A landscape with many peaks, sampled at points; each row gives a point and its height.
A climber steps from a point to whichever of its 2 nearest points has the largest rise for the distance, and stops where none of them is higher. Distance is the straight distance between rows; heights are no part of it.
boke height 393: [191 164 109 119 120  92 107  84 111 117 187 155 128 126  84 115 121 129
 104 124 100 184 145 141 117 115  90 131  77 116 117 128]
meb height 430: [114 147 162 127 145  94  93 103 141 122 108 147 168 123 128 145 181 164
 104 109 128  96 101  79 149 149  36 120 162 188 164  89]
tagiz height 245: [125 168 134 130 121 155 114  88 149 105 140 142 138 134 143 137 192 122
 163  87 117 175 100  94 109 129 136 154 147 202 132 168]
dito height 608: [ 86  74 130  98 133 103  95 131 119 131  94  95 127 112 133  94 156 136
 123 128 140 154 137 111 120 109 135  96 140 115 115 144]
pori height 280: [ 87 145  78 126 123 111 120 136 180  89 155 137 117 140 129 103 146  74
 176 124 104 110  88 169 108 135 115 184 112 192 162 146]
pafiz height 486: [169 167 132 104 140 187 138 152 147 134 159 139 138 159 137 140 135 107
 164 157 162 160 102 115 161 124 155 184 178 126 145 148]
fabi height 439: [157 146 190 153 117 138 185 138  69 107  85  98 103 181 136 127  97 147
 103  96 114 112 145  71 134 114 114  92  98 135 123 134]
ratov height 349: [127 142 119  94 190 123 124 137 149 130  92 116 109 103 158 109 153 153
 137 145 142 144 149 131 165 178 184 164 181  41 130 105]
kez height 516: [143 165 148 108  61  96 111 125 145 163 127 117 123 161 127 117 124  91
 156 142 192 147  99  89 160 105 162 109 181 195 181 113]
konov height 492: [146 141 134 101  83  55 141 117 106 158 153 110  95 161 152 118 111 106
 117 116 151 130 144 109 156 115 174 102 142 171 174  89]
gorad height 476: [176 167 146 138  70  53 128 111 157 126 174 125  56 155 106  88  88  78
  94 121 124 165 136 160 148 113 121 134  95 107 168 130]
fiv height 528: [ 59 111  88  63 155 104 122 151 146 103 122 113 137 127 104  71 176 121
 173 134 102 125 115 165 159 101 141 131  81 178 102 138]
Bavu height 510: [149 142 110  97 127 208 128 134 137 108  99 138  95 110 135 136 104 103
 148 163 128 121  92 123 151 117 188 150 160 123 123 162]
gofi height 121: [126 140 132 167 170 139 163 119 131 136 189 155 139 145 115 119  88 154
 177 115 169 152 163  84 117 116  97 129 130 103 105 157]
sir height 590: [141 130 184 139 175  89 174 120  97 123 169 135 154 164 111 132 140 198
 133  88 127 132 191  93 144 123  98 121  94  90 106  93]
sipu height 411: [172 143 152  92 134  96 135 118  77 140 158 150 155 165 121 172 152 171
 105 100  91  95 125 102 125 130 101 108 101 218 115  72]
velo height 605: [192 113 187 105 187 126 167 151  84 140 121 117 140 160 137 179 164 181
  98 104 101 158 173  75 132 129 128 140 103 101  77 106]
Nasis height 155: [201 141 132 117  82 168  85  93  66 101  85 113 126 126 129 124 130 112
 103 145 106 147 135 135 133 118 155  85 144 168 120 159]
sevat height 599: [149 131 151 101 124 119  67  91 156 134 137 144  70  88 146 171 180  93
  83 141 105 154  94 122 113 143 136 170 150 133 147 147]
vasod height 552: [133 109 133 115 167  95 124 180 121 143 199  76 120 139 150 116 111  99
 119 127 124 112 156 162 134 145 116 174 114 113 130 110]
buk height 496: [ 89 103 105 114 120  94 135 139 131  94 101 125 135 153 103  91 114 112
 168 122  92 104 113 154 173 103 134  99  65 219 117 116]
Namet height 49: [180  72 127 104  99 135 107 172 121 149 133  82  88 111 198 153 141  84
 116 144 140  89 152 180 124 148 192 169 144 167 133 119]
fur height 409: [179 108  94 100 165 185  94 153 105 139  91 109 170  74 113 152 113 105
 109 154 131  77 128 175 122 170 127 141 159 106 104 143]
Div height 515: [175 118 138 152 152 115  94  85 126  86 192 129  86 138  86 143  53 130
 120 128  98  95 184 114 150 121 120 129 115 100  93  94]
Kevot height 513: [ 62 140 131 144 108  72 141 147 162  95 112 112 135 138 153  89 153 152
 120 139 121 122 127 174 137 134 123 117 148 137 181  68]
nusut height 369: [173 141 110 151 147 115  92  83 155  48 158 152 150 153  96 110  99 116
 159 109 119 196 124 145 105 156 100 150 146 113  91 134]
kegov height 596: [151 101 147 116 143 121 112 150  96 157 164  86  27 124 158 153 136 106
 116 201 110 113 132 128 110 108 128 167 101  84 116 156]
vuloz height 622: [140 126 144 107 197 132 180 156 106 170 140 150 182 138 140 177 151 193
 118  98 133 162 171 109 124 166 168 118 104  96  58  82]
meze height 461: [147 158 131  91 150 104 107 144 126 145 156 115 107 131 125 136 153 135
  96 179  92  89  89 161 156 137  57 155  96  89 136  89]
dasi height 56: [182  89 143 161 101 113 111 182 126 129 126  72 116 142 152 176 125 104
  95 135 152 121 143 155  87 147 171 133 186 134 127  92]
lareg height 527: [147 117 164 101 151  90  91 111 101  97 143 112 110 145  80 114 102 159
 102 149  90 131 148 111 161  98  92  96  99 107  96  98]
nidoz height 323: [102 100  94 146  93 132 129 194 191 108 144 109 118 159 141 116 105 107
 177 124 148 128  98 127 113 120 189 155 170 147 120 126]
boguk height 355: [131 124 111 154 169 144 104  99 169 110  74 146 183  90 120  82  70  84
 133 100 144 123 131 131 133 184  91 109 146  96 110 151]
ruda height 122: [204 180 109 135 175 151  96  97  86 112 144 134 179 130 133 176 131 146
 123 162 124 168 157 147 120 170 114 132 171 121 106 106]
vam height 182: [141 124 149  79 114 144 118 115  79 110  86  90 138 144 185 108 159 124
 142 110 111 123 140  98 173 129 129 129 146 190 145 129]
Kasik height 363: [110 145 138 127 154 168 208 150  92 193 108 135 140 105 180 144 156 124
 122 136 139 121 131 139 149 119 133 129 125 114 172 163]
Fabez height 344: [135 145 132 123 160 186 158 144  88 162  88 111 126  81 169 166 154 140
  70 142 126  99 130 178 141 149 157 119 152 123 155 125]
ter height 242: [103 148 101 163 113 184 113 109  44 122 106 107 152 110 114 129 128 141
 133 186 145 138 134 130  92  91  69  79 137 110 164 190]
muzi height 88: [198 108 177 130  71 118 115 111 166 150 116 148  97 120 126 146  46  51
  92  83 147  96  97 113 126 150 131 148 129 118 122 106]
zare height 555: [122 171 124 160 129 182 120 103 128  75  72 107  79 105 149 127 177 127
  96 162  92 156 116 160 126 151 151 145 152 101 149 159]
fiva height 564: [134 108 118  95 132 118 117  66 115  99 127 154  86  93 139 128 147 147
  93 121  71 138 130 125 140 120 146 117 100 149 103 138]
Vuz height 96: [101 159 125 156 135 150 193 155 130 148 176 158 157 124  81  91 124 111
 134 116 124 171 137 175 102 100 110 145  30 123 105 167]
Saleb height 128: [204 168 122  63 169 122  64  78  92 143 149 138 172 116 132 143 152 143
 138 152 123 161 135 122 163 120 131 128 190 143 130 121]
tuv height 545: [144 163 152 133 155 160 150 129  95 149 109 132 165 145 116 102 103 157
 155 158 166 100 110 116 173 101  60 118 170 125 168 141]
Mamon height 437: [ 69 120 125 143 135 120 159 103 144 102 166 177  94 134 156 128 129 176
 163 121 110  87 119 114 161 109  99 144 101 115 141 121]
Romi height 333: [125  70 105 130  97  72 109 124 169 133 109 149 175 120 130  95  99 129
 113  43 127 109 148 108 114 124 145  96 136 172 116  90]
Muguv height 332: [113  86  77 153 147 115  89  60 151 127 171 152 139  85 151 137 105 111
 150  84 133 134 155 112  89 156 127 159 128 150 114 171]
Duvo height 373: [ 93 124 153 120 153  84 107 130 153 159  79 138 165  98 129 133 153 131
 100 134 144 135 128 114 104 207 111 114 161  63 124  84]
lel height 557: [121  93  69 150 119 116  95  81  89  89 152 130 174  99 132 145 123 136
 122  90 108 107 167 159  88 111 145  92 142 203 106 136]
suv height 600: [101 147 124 119 106 137 111 118 158 177 124 136 123  95 120 157 122 117
 118 165 154 118 100 129 138 127 145 111 176 127 175 134]
mer height 479: [188 120 125 151 156 193 152 159 179 117 135 119 142 147  97 107 104  96
 140 125 122 150 149 165 157 132 192 149 129  93  71 131]
zik height 582: [176 129 123 103 132 105  64  77 120 125 141 130 100 108 138 145 159 112
  98 129  76 111 101 132 131 155 108 150 125 183 132 110]
demum height 382: [165 140 114 147 133 146  89 111 150  94 140 145 115 119  53 107 101 107
 127 139 114 191 124 144 110 122 103 130 100  81  69 163]
Sodap height 664: [ 60 115 121 129 106  82 110 103 168  65 153 163 141 139  97  92 142 196
 124  97  95 168 119 139 125 116 161 100  87 129  94  78]
noni height 166: [193 113 133  99  88 151 120  91 103 101  91 140 141 124 134  97  96 109
 142 101 135 139 134 105 183 124 153 104 170 170 120 128]
fatez height 215: [ 81 147  93 154 113 175 150 140  97 144 118 152 143 120 103 152 105 128
 137 191 132  88  95 162 114  92  90  96 104 133 171 174]
mirik height 72: [153  60 136 138 128 141 106 197 173 140 129  93 122 108 119 124  71  64
 121 130 152  79 143 148 119 167 160 165 135  77  78 110]
Rolel height 104: [214 146 166 174  95 164 126 113  86 122 125 110 123 130 147 190 113 104
 100 100 133  97 140  98  88 153 107 149 159 161 141 133]
luson height 340: [138 148 129 149 143 135 128 154 198 114  95 107 112 145 126 124 117 144
 120 134 135 135 108 128 141 174 175 151 212  55 114  71]
bodo height 449: [136  99 106 126 142 148 178 157 134 127 141 121 171 159 187 120 135 181
 155  74 107 124 164 118 144 132 203 138 138 179  81  90]
pes height 502: [145 147 134 157 143 149 130  92  63  79 156 129  70 133 115 155  67 176
 105 152  87  86 180 125 141 110 113 107 102  87 125 124]
zag height 132: [ 95 120 139 162 138 100 139 106 136 146 126 155 149 142 128 119 131 160
 167 116 180 177 170  61  78 172 119 106 151  79 101 139]
gep height 610: [ 83 107 104 115 120  89 115 116  71  93 181  92 105 130 121 129 123 170
 142 136  98  90 185 164 115  97 172  91  84 175 120 116]
geme height 154: [108 105 165 155 139 134 140 127 138 107  60 105 121 143 213  93 158 186
 123  86 108 137 146  73 160 157 130 132 185 109 137  96]
Golo height 396: [ 80 132 151 125 113  79 128 148 172 176 184 153 111 131 137 178 160 143
 124 143 177 143 104 117  95 153 156 146 161  91 149  79]
Nirad height 538: [114  89 157  80 148  50 101 109 141 137 176 113  89 120 103 120 143 150
 132 124  98 109 161 101 168 106 108 128  99 125 117  68]
Sov height 503: [154 127 133 107 162 152 120 129 103 130 106 115 143 101 142 123  76 158
 117 149 126  87 153 125 192 140 167  87 175 103 130  89]
Kag height 386: [105 130 123 119 139  63 106 158 190 185 135 134 145 131 112 142 140 144
 130 139 162 155 130 104  89 182 157 137 161  65  77  63]
galek height 474: [126 144 168 120  91  42 152 121  90 139  87  99  91 168 136 126 108 130
 104 108 130  75 145 104 147 115 115  74 111 166 187  89]
suni height 33: [151 140 180 113 109 104 117 181 128 175 126  78 121 167  96 128 146  94
 102 158 165 182  94 101 104 117  83 137 126  83 129 153]
bopo height 566: [153 119 140 106  74 134 113  98 169 146 131 159  71 126 169 130 102  86
 153 104 151 135 105  61 154 129 171 179 150 145 148 127]
biput height 317: [150  47 143 130  74  99 116 162 173 103  87  80 150 144 135 100 115  87
 119  69 126 122 141 133  96 133 156 121 146 142 101  93]
vuke height 312: [194 168 141 160  96 136 159 160  77 167 151 100  72 152  97 132  69  73
  96 160 127 107 139 130 108 111 118 124  81 102 141 147]
Bezo height 257: [159 132  90 100 100 109 120 175 141 120  60  85 131 143 119  84 147  49
 115 138  95 108  91 189 103 151  99 159  68 171 135 135]
tep height 418: [118 105 182 161 124 181 186 173 126 112  91 106  97 163 160 125 108 119
 137 119 123  99 119  71 136 114 110 129 119 119 125 139]
tega height 420: [ 92 111 138 126 146  73 126 104 124 134 139 150 154 135 154 153 151 170
 105  84 108  80 143  98 116 127  70 124 117 209 157  73]
bik height 329: [127 115 126 144 125 128  99 141 217 100  91 127 151 145 124 102  84 120
 161 106 136 122 103  88 147 181 137 151 192  98  88 102]
Dul height 233: [100 124 137 139 142 150 105  96 122  71 127 139 129 160 127 157 194 184
 153 125  98 160  98  77 120 125 110 142 149 168 110 149]
dazuf height 462: [ 88 120 156 156  84  69 148 128 163 136 159 124  68 103  96  86  86  99
 104 118 124 137 143 143 123  95 115 117  76  72 149 126]
muf height 640: [ 89  97 115  84 115  73 106 129 143 108  82 135 157  93 108  86 157 161
 103  93 104 171 133 135 145 126 163  91 110 100  99  82]
zerar height 142: [121 115 141 165 154 114 129  87 140 109 109 127 137 155 168  99 109 145
 148  70 144 145 172  58 141 151 119 120 157  91 123 120]
papak height 490: [144 178 105 136  77  66  94  97 149 133 174 139  80 140 109 108 119 103
 115 153 136 137  88 172 126 124  79 135 126 148 189 119]
Bagu height 544: [115 148 129  87 127 192 170 156 124 140  45 139  91 129 118 144 126  90
 129 167 132 117  67 130 155 119 155 120  98 125 132 159]
levu height 328: [152 128 177 147 127 110 158 151  94 160 147  85 103 163 108 113 118  91
 108 146 110  86 139 114 128 106  46 142  61 116 143 133]
tized height 424: [116 102 102 153 115 157 161 163 125 127 136 118 194 145 152 141 139 120
 141  82 130 122 136 148  89 139 170 122 141 194 123 126]
vafi height 350: [134 110 163 140 134 131 118 146  82 127 100 101 122 128 145 142 137 104
 106 141 126  86 109  81 110 118  29 120 107 141 152 160]
sado height 641: [105 138 159  97 192 135 135 144 131 146 143 164 185 109  80 171 156 203
 133 138 142 142 127 134 123 155 131 121 101  81  78  73]
Sukim height 281: [115 145 115 126 114 126 142 190 160 116  94  67  89 162 101 101 115  68
 140 171 117  98  93 178 137 127 136 139  84 155 129 118]
somul height 262: [127 164  88 139 120 138 112 143 145  99 158 114 168 164 135  99 180  94
 174 135 126 157  91 146 101 124  99 174 152 211 165 154]
tokaz height 465: [134 144 158 130 145 119 145 143 145 139 139 105 149 174 156 127 162 142
 168 133 185 155 115  86 158 130 124 161 207 117 162 115]
lusen height 530: [ 92 127 131 118 126  84 119 151 116 129 192 118 124 130 132 119 111 166
 123 147 138 106 151 171 144 137 145 126 137 116 154  68]
tuto height 514: [ 64 123 125 183 116 154 174 144 149 148 102 188 155 117  96 137  62 161
 141 107 147  95 106  80 108  96 113  67  95 156 136 155]
ridis height 407: [ 69 132 148 142 121 115 133 143 149 136 185 176  95 131 137 196 177 173
 144 175 170 105  96 147 101 131 124 168 109  45 152 109]
bogad height 573: [142 139 134 114  87 114 114 137 147 148 130 152 155 130  81 146 110  99
  96 131 150 126  84 129 116 123 121 111 150 154 125 118]
rese height 526: [150 101  74 169 112 144  91  78 130  84 150 151 196 119  97 143 102 130
 141  86 142 142 166 166  77 157 150  91 172 134  90 138]
tigon height 482: [ 80 146 137 188 123 170 134 138 147 143 120 177 182 104 105 187 112 166
 141 126 182 109 109  94  85 116 109 100 162 156 156 150]
ged height 421: [ 69 120 140 144 134 143 162 137 128 127 184 153  79 122 126 159 149 169
 182 190 144 100 107 153 148 101 126 142  96  84 132 148]
gif height 438: [151 134 108  88 175 173  81 158 110 139 113 111 137  94  97 125 123 112
  92 173  86  52  89 164 124 153  75 160 116 116 125 117]
Pavum height 353: [114  84  87 144 119 119  80  87 193 117 124 148 165  89 161 131  95  95
 133  56 124  84 138 110 115 170 143 140 166 152 125 119]
naza height 161: [ 83 185 133 114 109 152 149  95 129 128  73 196 174 104  84 128 171 178
 119 132 155 180  88 126 144 107 141  87 141 127 144 132]
midov height 548: [123  97 109 114 111 134 150 111 109 130 102 148  96  98 155 145 130 162
  90 101 107 130 166 129 138 121 227  93 105 136 105 132]
Pevu height 68: [140 117 146 167 105 167 128 183 139 156 118 104 143 123 133 196  94  79
 115 129 180 119 104 119  60 157 141 140 186 111 125 132]
Lod height 585: [ 92 141 148 139 134 157 151 149 141 113  71 135  80 111 125 138 159 123
  95 165 119 128  77 137 127 125 111 141 112  58 151 157]
sakez height 143: [156 170  92 114 103 143  75  76  94 117  92 113 148 119 114  85 144 127
 118 158 117 184 126 141 150 108  99  88 152 121 153 163]
nofov height 301: [ 96 118 105 134 129 112 122  75  65 157 171 121 136 107 170 135 184 152
 145 116 139 167 186 146  76  95  93 127 101 112 154 178]
Som height 220: [116 149 121 106  88 107 136 104 143  80  67 120 101 163 127 114 172 121
 152 137 111 172  88 136 175 122 170 113 129 196 153 124]
fifez height 114: [128 137 149 164 165 137 162 143 144 127 152 155 168 146  80 128 133 138
 159 132 183 144  97 114 120 122  35 153 115  94 106 167]
Sasad height 603: [ 92 123 113 104 143 144 144 102 140 206 145 206 145  90 115 144 117 167
 172 140 193 118 112  77 141  96 106 114 144 120 149 163]
Bal height 64: [121  55 112 144 167 168 122 179 165 133 143 108 117 106 145 157 104 137
 144 125 131  98 138 130  93 159 188 164 118  93  57 137]
pupu height 55: [142  90 114 170 127 134 125 128 128 132 164 120  88 122 134 160  78 102
 116 102 134 128 163 136  85 129 169 144 113  87  96 152]
detis height 402: [175 157 122 123 135  91 119 117 102 119 201 149 163 169  60 140 118 161
  98 127  95 134 121 126 113 120  63 139  66 179 110  72]
Fudip height 499: [145 126  95 171 143 182 133 136 127  84 115 127 168 134 108 131 100 126
 135 124 126 131 140 187 110 164 154 115 163 105  87 142]
kab height 223: [131 132 168 158 134 161 100  99 111  64  71 112 117 126 130 149 171 182
  90 127  98 137  97  89 138 138 121 102 169 147 117 132]
duge height 337: [ 70 115  97 115 133 138 133 165 200 116 137 140 129 122  95 117 137 164
 169 131 123 144  93 109 132 125 198 160 147 112  77 118]
mepo height 348: [ 90 169 113 107 151 129 121 133 181  95 142 161 124 120  84 108 116 123
 136 146 137 154  92 156 133 135 143 154 156  87 128 114]
ranum height 618: [143 121 150  85 104  99  95 130 114 151 103 109  32 124 140 152 172 109
  80 179 110 130  87 124 119 124 119 145 113 111 137 151]
zif height 358: [167 185  96 110 153 109 106  93 159  83 169 142 148 139  94 101 143 139
 146 152 123 205 133 186 140 134 137 148 159  73 119 101]
Fola height 450: [136 109 112 121 138 138 180 130 119  89 138 124 111 167 173 104 123 140
 154  93  83 107 173 107 174 125 187 128  72 187  84 104]
Rimer height 466: [180  68 105 112 139 185 176 154 143 112 125 120 156 157 131 128 117 151
 135  79 121 136 163 152 126 136 210 134 130 129  49 130]
fek height 113: [214 160 134 135 136 160  73 108  65 153 137 105 182 127 137 190 125 124
  91 129 139 101 137 105 107 154  83 121 179 153 136 112]
Bura height 448: [ 91 142 137 165 116 120 151 110 163 106 149 163  72 118 129  99  96 161
 117 117  95 121 139 140 160 119 156 130  71  85 127  88]
Pulus height 354: [ 89  77 117 148 143 135 103 132 126 101 103 144 160  89 103 118 113  98
 145 104 131 147 132 113  61 119  84 107  95 148  90 194]
dovup height 511: [173 161 106 156 107 136  99  95 127 115 156 136  65 163 147 122 123  92
 152 169 120 135  90 122 121 125  90 164 134 135 160 157]
bifis height 191: [ 63 152  84 159 108 167 146 134  88 132  80 150 130 102 111 188 150 123
 146 176 126 115 115 157  84 111 147  87 100 198 161 160]
mar height 549: [132 131 133 156 110 163 140 156 125  99 119 100  71 144  96 121 131 107
 127 191 106 133  74 136  98 114  69 136  88  96 123 181]
vidu height 660: [ 35 119  97 102 142 102 170 137 152 127 156 173 163 144 147 128 192 188
 164 112 121 142 110 119 128 117 138 138 106 183 138  88]
Nera height 579: [ 87 129 137 108 121 123 167 152 180 203 131 175 159 146 131 107 127 143
 171 103 179 132 113  52 146  89 123 133 126 137 133 139]
luset height 266: [141 155 103 155 119 137 113 107  83 146 169 131 151 142 102 103 112 133
 166 168 170 160 135 146 109  84  52 103 113  76 155 196]
Zasi height 235: [134 140 114  83  90 126 104 128 139  86  73 100 137 140 120  82 195  80
 121 114  98 161  86 152 131 140 125 153 113 177 147 142]
rulas height 543: [116 138 139 162  86 123 164 149 163 131  90 168 134 137  97 108  73 100
 107  86 138 112 113 110 123 106 115  91 100 155 128 131]
reret height 303: [103 114 125 117 125 146 145 173 163  87 147  95  88 172 131 115 106  81
 192 136 124  90  87 139 152 124 135 165 124 164 128 136]
fezit height 469: [130 112 137 136 185 165 165 135 101 169 149 112 120  91 152 102 123  92
 133 128 116 117 177 147 167 104  77 145  53  74 137 200]
ziz height 444: [105 170 164 148 149 116 119 115 137 145 116 111 182 132 159 146 202 157
 148 113 171 135 136  93 145 148  61 146 206 160 171 116]
tozas height 682: [ 78 143 110 132 111 110 137  85 144 104 158 172 144 119 151 128 167 194
 123  97 105 165 136 163 109 131 185 123 119 153 142  84]
Zako height 95: [204 152 160 145  87 166 145 101 110 148 137 153 120 139 143 148  53  88
  97  94 148 104 141 111 148 129 125 127 153 128 153 133]
fedu height 134: [163 154 121  77 123 121  80  65  88 148 137 153 110 120 109 130 134 143
 129 183 127 147 124 111 180  93 105 104 174 123 161 143]
nesi height 565: [ 33  79 105  94 108  74 128 158 142 120 101 128 152 120  95 101 172 142
 158 144 123 147 114 114 110  92 141  85 107 170 130 136]
vasar height 632: [ 58 100 115 122 122  90 162 129  76 139 143 115  97  96 131 121 120 191
 123 133 105  80 201 124 130  90 185  74  57 123 131 101]
gofo height 542: [132 133 150 108  46 114 103 129 173 174  88 131 115 142 156 122 115 116
 157  97 160 122 100  51 149 120 179 128 202 175 132 100]
Runid height 550: [122  90 128  75 160 102  98 121 155 131 134 142 116 105 102 132 133 157
 102 116  80  98 121 123 168 137 154 143  77 149  87  78]
Rike height 167: [134 103 146 107 107 140 100 123 160 117  56  88 157 108 188 100 170 126
 126  82 117 129 118  88 148 147 165 131 180 165 127 109]
Tes height 315: [114 123 104 135 157 112 109  68 122 136 154 135 123  87 190 122 152 121
 132 111 132 161 166 151 117 145 130 142 143 121 147 162]
fetat height 475: [127 148 136  99 117  63  95 139 146 163 177 111 120 138 114  88 163 124
 103 144 121 159 101 167 134 121  76 156 130 104 153 110]
detu height 520: [117  97 115 156 123 155 119  82  95 124  71 148 121  73 153 108  93 130
  81  87 118 126 159 115 141 128 154  78 123 106 132 162]
limi height 583: [156 143 151 123 131 141 130  94 171 145 134 163  61 112 181 166 141 120
 116 133 124 161 114  95 155 153 163 167 164  83 145 134]
Dab height 629: [ 80 108 113  99 126 153 131 104 116 210 143 164 101  72 133 175 106 134
 125 165 173 115 131  98 113  88 165  98 128 101 141 144]
Fab height 512: [138 181 118 178 126 158 139  91 114 120 152 161 111 158 127 130 130 156
 172 173 138 113 106 135 151 112  54 138 156 134 180 151]
Zaneg height 40: [146 113 161 121 105 116 156 191 121 155 158  94  99 160  76 153 125  81
 113 138 173 176 128 102  88  94 157 126 118  90  94 166]
pizor height 517: [170 132 129 123 157 126 100  91 111 100  76 130 136  86 146 108 101 152
  77 143 116 125 160 177 169 146 149 101 172  57 125 104]
nolol height 48: [157  96 123 149 116 116 134 165  90 164 182  74 125 149 127 152  96  77
 141 127 175 138 172 137  61 120 153 152 147  92 112 177]
genuk height 440: [163 165 119 149 158 199 187 152  92 147 118 116 141 132 150 107 122 114
 122 150 124 154 134 150 130 123 102 128  93  78 133 191]
pasiz height 302: [154  80 156 112  62 119 138 199 175 157  72  66 124 128 111  95 109  63
 103 125 154 143 122 142 111 124 164 107 141  95 102 120]
vaf height 574: [134 155 176 143 179 145 173 141 101 145 139 143 161 165 109 140 109 205
 144 138 157 117 152 119 184 116  91 107 141  88 123  99]
niva height 105: [109 169 125 166 140 143 203 163 162 136 158 158 146 154 112 102 126  91
 154 122 147 127  85 158 127 123  69 164  85 128 149 157]
daba height 202: [ 81 123 128 128 106 119 159 128 103 118  52 107 106 141 174 122 172 126
 151 139 120 123 112 114 146 104 112 105 117 187 165 151]
mefa height 389: [ 98  59 116 170 115 133 136 162 114  95 121 115 164 127 133 140 132 116
 130  70 127 131 153 101  36 128 137 125 118 170 107 180]
les height 391: [ 95 119 101 110 133 150 178 119  87 168 124 150 170 100 170 136 141 113
 131 103 126 119 138 141 115 120 148 118  93 188 154 158]
Kolop height 457: [156 155 184 140  83  59 184 157  79 143 115  79 132 179 125 109 136 131
  63 100 128 129 158 101 113 117 123  99 110 135 167 117]
zivi height 658: [ 70 102 105  93 125 120 154 130 106 187 152 143  77  89 133 137 118 139
 128 171 128  95 152 164 134  98 186  96  74 111 131 137]
Zape height 575: [173 145 113 122 152 144 142 162 106 137 177  97  83 146 157 146 134 108
 104 161 100 149 142 182 119 123 141 166  96 107 122 135]
tefir height 383: [135 103  85 106 169 149  99 129 132 133 114 130 192  71 107 110  76  94
 141  96 135  65 141 159 135 156 119 127 148 111 109 118]
Fip height 467: [158 145 111 121 135 136 166  93 107 100 126 147 130 169 130 102  84 106
 175  88  94 108 146 135 199 114 144 108  56 211 108 100]
tifi height 80: [185  77 145 128  98 143 116 159 171 179 133 127 136  99 116 180  61  73
 113  99 170  65 115 137  93 155 138 153 149 110 105 109]
tufe height 172: [ 98 196  83 134  84 164 136 125 116 127  83 160 164 118  84 150 172 133
 133 155 130 167  86 158 105 115 162  67 139 190 160 164]
dok height 636: [ 77 130 136  96 188 131 174 158 137 125 153 151 188 146  79 134 186 185
 147 123 103 129 107 130 138 124 110 144  73 154  88  96]
Fomez height 533: [158 160 109 147 127 141  80  63 130  95 110 120  84  89 156 110 123 109
  94 151  96 152 134 184 150 150 138 133 182  71 171 143]
ruram height 385: [135  87 172 132 151 174 138 191  80 100  74  58 139 140 163 108 114 101
 129 140 117  92 137 109 125 138  83 137 102 127 105 159]
zilud height 584: [124 127  93 137 136  89  95  97  73 109 159 118 143 113 117  98  96 147
 105 113  94  91 179 147 104 111  95  92  94 168 136 118]
nena height 359: [ 91 157 125 117 171 109  93 125 146 145 116 110 155  84 148 125 152 134
 119 147 151 117 146 168 140 180 128 146 197  56 162  90]
Lobap height 497: [ 97 117 109  93 174 149 139 133 126 148 140 127 116 105 116  88 154 112
 150 145  97 114 141 161 139 102 110 144  58 120 112 160]
gil height 284: [ 83 142 105 149 117 124 108 117 112 135 139 122 122 105 134 107 171 112
 143 160 141 178 123 172  79 103  87 139  95  70 151 192]

Where does a climber stop that starts at each point below?
Som | Lod
bodo | zivi
tufe | Pavum
demum | Lod
tep | ranum
Dul | Lod
